Points on a hilly landscape, in no order, each with its height.
From any point a ball rolls to the lowest of the 2 points nearest to it. It stops when none of these is lower. Distance is the straight distance between rows; heights are no part of it.
Q_635: 27 19 31 35 -13 11 -7 -23 -5 0 -2 -22 17 3 12 -18 -49 -5 29 -10 -36 2 -1 29  height 52.9
Q_424: -27 2 -10 -9 -7 23 -24 -4 -10 -53 5 15 8 28 25 -71 -34 -21 25 8 -59 -3 59 18  height 19.6
Q_729: -25 -16 -18 -4 1 32 -27 2 -7 -59 -14 24 -3 14 54 -85 -41 -7 14 -8 -22 2 45 1  height 41.2
Q_865: 39 34 49 12 -13 -15 17 -2 6 12 11 -37 31 1 -13 -33 -36 -21 12 6 -39 11 9 25  height 40.6
Q_251: -26 -19 -21 1 -13 26 -21 -11 -19 -27 -6 7 -10 13 33 -5 -8 23 -3 24 8 26 -8 -23  height 90.6
Q_939: 5 36 8 7 14 -21 29 -7 22 38 28 -41 9 -4 -26 29 25 16 -26 24 19 -1 8 23  height 21.2
Q_832: -11 22 1 -16 -20 50 -27 -9 13 -35 1 3 17 39 3 -59 -34 -11 -6 18 -2 -13 13 -10  height 42.9
Q_630: -2 34 30 -10 -6 10 -7 -3 28 10 15 -26 19 4 -36 -30 -14 -9 -18 11 -1 -5 3 11  height 53.8
Q_945: -3 20 -10 -40 -25 -11 29 16 15 16 30 -21 6 0 -46 11 38 12 -42 35 4 17 14 5  height 71.2
Q_389: 16 -4 7 34 22 -8 -11 -40 5 16 8 -5 -17 -14 -14 45 3 -33 20 -37 -6 -13 -15 36  height 29.6
Q_958: 20 -3 30 -1 21 -10 -7 3 37 30 -14 11 -2 -11 -22 10 -29 -19 -1 -26 -7 -29 11 24  height 64.1
Q_203: 22 -5 17 -1 1 9 -20 0 19 4 -9 7 -18 -9 -20 -20 -29 -19 11 -13 -39 -6 30 28  height 60.6
Q_462: -24 -3 -3 -21 -10 -2 -7 21 -21 -27 20 17 -10 6 -23 -21 23 -10 13 34 -40 20 26 -17  height 56.1
Q_258: 35 8 -1 31 -8 34 -18 -23 18 -18 0 -10 3 17 12 -7 -54 -10 5 -37 8 -23 -13 29  height 12.6
Q_999: 19 -14 -2 -18 -13 24 -22 11 8 -23 -13 10 -17 7 -10 -59 -33 -32 9 -6 -40 -4 30 3  height 56.8
Q_477: 22 -15 9 47 -5 -6 -7 -13 -33 -34 -27 7 -3 -13 65 -28 -42 4 47 -29 -16 12 4 2  height 25.4
Q_652: -10 -1 7 5 -8 0 -16 -2 -34 -6 12 7 -4 6 -1 6 -2 4 21 37 -35 19 7 -4  height 59.6
Q_739: 13 18 6 -1 -20 49 -17 -10 24 -26 -5 0 21 22 4 -55 -59 -11 -6 -22 7 -25 -1 12  height 30.2
Q_535: -5 8 19 18 -14 19 -15 -26 -13 -7 7 -20 1 7 0 -16 -32 -11 19 15 -41 31 -3 3  height 59.1
Q_954: 14 -26 0 19 -17 6 -27 -5 -43 -35 -21 25 -12 -8 56 -71 -61 0 39 -22 -10 -2 30 9  height 49.2
Q_493: 12 -32 2 -2 -5 -7 -22 11 -18 -24 -12 29 -35 -23 -5 0 21 -11 15 -14 2 2 -9 -18  height 70.3
Q_216: -2 -20 -15 -17 -17 -16 -14 42 -28 -28 0 38 -9 -13 -6 -11 45 8 6 12 13 -6 -3 -34  height 64.5
Q_696: -38 -36 -15 -11 -6 -17 15 -19 -35 6 5 34 -11 -13 -11 74 28 -7 -1 -19 -2 18 -23 -17  height 36.8
Q_340: -9 10 -2 31 23 -35 2 17 -31 -19 -7 20 24 10 45 24 21 28 42 -2 13 -30 17 -35  height 52.2
Q_404: 6 -8 -45 0 12 -8 29 -4 3 30 -19 -11 4 10 20 69 38 36 -15 4 21 -2 -20 -1  height 38.1
Q_839: -38 -9 -4 -10 10 -12 0 36 -27 -22 -15 40 24 19 57 -22 4 25 0 16 24 -10 2 -39  height 80.6
Q_72: 3 10 2 17 15 32 -6 6 16 -27 -24 21 18 9 54 -33 -45 18 8 -15 7 -16 14 1  height 19.8
Q_485: 14 8 -3 28 25 -27 15 11 -12 0 -3 3 9 5 16 52 28 20 26 0 0 -22 8 -15  height 58.0
Q_814: -26 -21 -3 0 21 -37 11 -12 -30 30 -15 30 -2 -23 5 72 37 9 20 -9 -5 4 -4 -22  height 16.3
Q_25: 49 -4 -5 11 2 4 30 -8 7 20 17 -43 -20 8 -17 17 -3 -33 -27 -11 8 25 -51 17  height 69.6
Q_677: 4 -1 12 35 15 -20 -5 4 -20 -17 -14 11 10 -1 47 0 -14 13 35 -8 -7 -4 3 -13  height 42.7
Q_152: 1 24 0 -39 -21 -14 35 0 37 19 41 -38 -8 -9 -73 -12 26 -14 -55 16 21 16 15 12  height 74.3
Q_601: 18 32 35 21 -7 -22 33 -18 12 5 35 -56 7 7 -27 -6 -20 -31 -8 0 -19 17 -2 31  height 25.3
Q_134: -25 22 24 -19 -1 -12 4 14 15 5 17 -1 22 3 -32 10 17 0 -13 11 3 -11 -1 0  height 47.7
Q_580: 7 0 10 30 -2 21 -16 -25 -10 32 -3 -14 1 -2 -6 12 -17 -4 7 -4 3 12 -46 13  height 62.6
Q_782: -19 -4 2 2 22 15 -26 16 11 -38 -18 32 9 -6 54 -56 -25 7 19 -8 -10 -20 36 8  height 41.7
Q_124: 45 3 11 31 0 13 -10 -28 13 6 8 -24 -9 -4 -13 11 -34 -32 9 -42 -11 -15 -18 51  height 22.6
Q_721: -30 -17 -45 -23 2 -7 20 3 1 -7 -21 1 3 3 33 53 33 40 -16 -11 20 8 -16 -12  height 47.8
Q_97: 18 -10 -17 -29 -20 23 0 15 14 -18 -4 0 -9 19 -11 -12 -2 -3 -29 8 11 5 -21 -26  height 77.4
Q_733: 40 23 10 -4 -8 -13 26 14 5 -5 28 -28 2 13 -24 3 10 -7 -17 35 -16 12 8 0  height 64.0
Q_758: -25 -10 6 -14 4 -13 -34 39 -18 -28 -3 48 -4 -6 8 -36 21 4 15 12 5 -16 19 -21  height 57.6
Q_441: 5 10 31 1 32 -23 11 12 24 48 -16 11 17 1 -16 33 -9 -3 -6 -11 9 -34 1 2  height 67.7
Q_59: -24 -44 10 11 12 -6 -36 -28 -28 -4 -24 45 -28 -16 19 13 -29 -11 24 -29 -6 -3 16 -4  height 73.2
Q_201: -6 -9 -26 -47 -24 11 8 31 4 2 1 10 -5 -4 -29 5 43 18 -25 37 -8 14 10 -12  height 67.2
Q_927: -57 -29 -25 -20 -2 -15 -7 19 -36 -20 -21 40 1 -3 49 4 18 34 0 2 43 -1 -4 -38  height 71.6
Q_841: 33 19 2 15 4 -19 6 15 -3 -9 24 -6 1 12 -3 29 8 12 4 22 -16 -15 25 6  height 61.6
Q_736: -10 -20 4 23 16 8 -14 -20 -4 17 -17 7 -13 -6 21 28 -15 5 10 -10 -2 8 -18 -1  height 66.1
Q_89: 1 25 -14 -31 -26 47 -13 -12 15 -25 13 -21 0 31 -24 -57 -13 -25 -24 33 -15 4 17 -20  height 48.7
Q_586: -53 -30 -40 -37 2 -18 11 22 -14 -6 -33 34 3 -13 35 29 46 43 -4 3 17 10 0 -23  height 60.2
Q_228: 42 25 -1 -1 -22 4 23 -6 4 -7 34 -58 -2 9 -35 -19 21 -23 -20 26 0 28 -26 -3  height 66.2
Q_933: 4 -4 8 -12 18 -11 10 27 30 7 -17 18 14 9 5 23 1 9 -14 -14 23 -30 -11 -16  height 71.9
Q_625: -19 -4 1 1 24 -36 35 3 -17 49 -29 5 27 -4 13 60 33 18 10 -4 1 4 -23 -29  height 34.3
Q_167: -21 13 -7 -5 5 -23 35 0 -14 61 -12 -17 39 -7 -12 50 45 23 -11 4 25 0 -46 -11  height 48.0
Q_923: -21 0 -3 -7 -7 27 -16 16 -12 -28 -6 18 17 17 36 -42 -10 15 -3 30 3 1 0 -29  height 87.3
Q_545: -16 -50 2 6 3 -23 -37 -5 -54 -23 -18 56 -41 -19 38 -19 -35 -8 27 -23 19 -14 30 -13  height 75.0
Q_298: 13 12 20 10 -4 19 -2 -14 23 38 5 -35 1 -9 -30 -13 -17 -20 -13 -6 8 11 -37 22  height 58.7
Q_798: -18 -10 -40 -42 -30 9 4 12 -3 -5 11 12 -25 -26 -57 13 66 8 -8 5 -13 26 4 -7  height 62.0
Q_864: -10 5 -8 -16 -19 2 6 -4 -1 3 25 -7 -22 -15 -58 18 44 -8 -4 13 -17 24 -14 0  height 56.9
Q_218: -7 -32 -1 18 7 -11 -34 2 -44 -35 -20 43 -26 -16 64 -65 -44 17 32 -23 28 -25 44 -1  height 65.4
Q_678: 53 12 -7 15 -13 24 19 -16 15 -4 14 -45 -5 15 2 -17 -12 -17 -19 7 5 26 -37 4  height 68.0
Q_5: 17 13 -24 -4 -4 -12 36 -1 -1 85 17 -48 10 -17 -33 26 39 10 -47 18 47 13 -44 34  height 63.8
Q_996: 33 4 -5 -3 -10 -9 28 -4 15 26 42 -35 -19 2 -51 22 4 -31 -37 -4 24 5 -18 24  height 71.1
Q_606: 9 23 12 12 15 23 -7 9 34 -6 -17 -2 18 -1 29 -29 -6 22 5 10 7 -14 10 2  height 38.3
Q_455: 23 -8 2 -20 4 -2 25 20 30 18 -2 -2 1 16 -17 18 -7 -6 -39 -5 23 -3 -27 -5  height 74.9
Q_536: -9 -8 4 11 26 -15 -6 -25 14 11 7 14 -20 -23 -21 66 34 -6 15 -33 -2 -16 9 14  height 35.9
Q_233: -45 -17 -1 -15 -18 2 -8 -6 -21 -9 9 17 -10 -8 -25 23 24 -4 8 -4 -10 23 -23 -19  height 50.3
Q_405: -4 -34 8 26 37 -10 -14 -33 -15 26 -35 26 -14 -13 38 43 -31 -3 26 -23 -12 -9 15 1  height 69.5
Q_685: -11 21 -15 -5 12 1 18 4 20 19 6 -19 17 11 -1 39 24 36 -18 20 25 -13 -2 5  height 29.5
Q_208: 2 46 26 7 6 -30 39 -8 32 6 38 -53 23 8 -10 3 1 1 -24 14 4 10 18 17  height 8.6
Q_409: -21 -5 -7 -30 -10 24 -22 11 3 -35 3 10 -15 18 -15 -55 -4 -22 0 21 -33 13 28 -22  height 52.4
Q_104: 18 11 15 -15 -18 -17 36 -7 27 11 54 -43 -23 -4 -78 -12 -7 -45 -41 -9 10 10 13 23  height 73.4
Q_961: -2 15 -22 4 16 -15 37 -10 -5 93 -8 -42 28 -17 -13 45 54 17 -19 -5 43 7 -61 22  height 57.8
Q_108: -24 19 7 -3 12 -12 6 -12 31 2 16 -7 -3 -11 -28 41 29 1 -3 -19 6 -8 -2 19  height 41.6
Q_306: 9 -39 -30 -18 -16 19 -12 6 13 -30 -16 9 -39 -17 -6 -12 21 -10 -7 -15 9 21 -18 -25  height 74.2
Q_106: 16 12 9 34 28 23 -16 -7 16 35 -36 2 24 -2 33 -4 -39 28 17 -7 11 -26 5 10  height 51.6
Q_414: -3 6 6 9 13 1 -31 24 6 -6 -14 21 10 -15 14 -17 19 19 25 4 14 -28 8 -12  height 48.9

Where does a ball stop that starts at each point below?
Q_580 => Q_258
Q_104 => Q_477
Q_455 => Q_409
Q_839 => Q_208
Q_945 => Q_814
Q_97 => Q_72
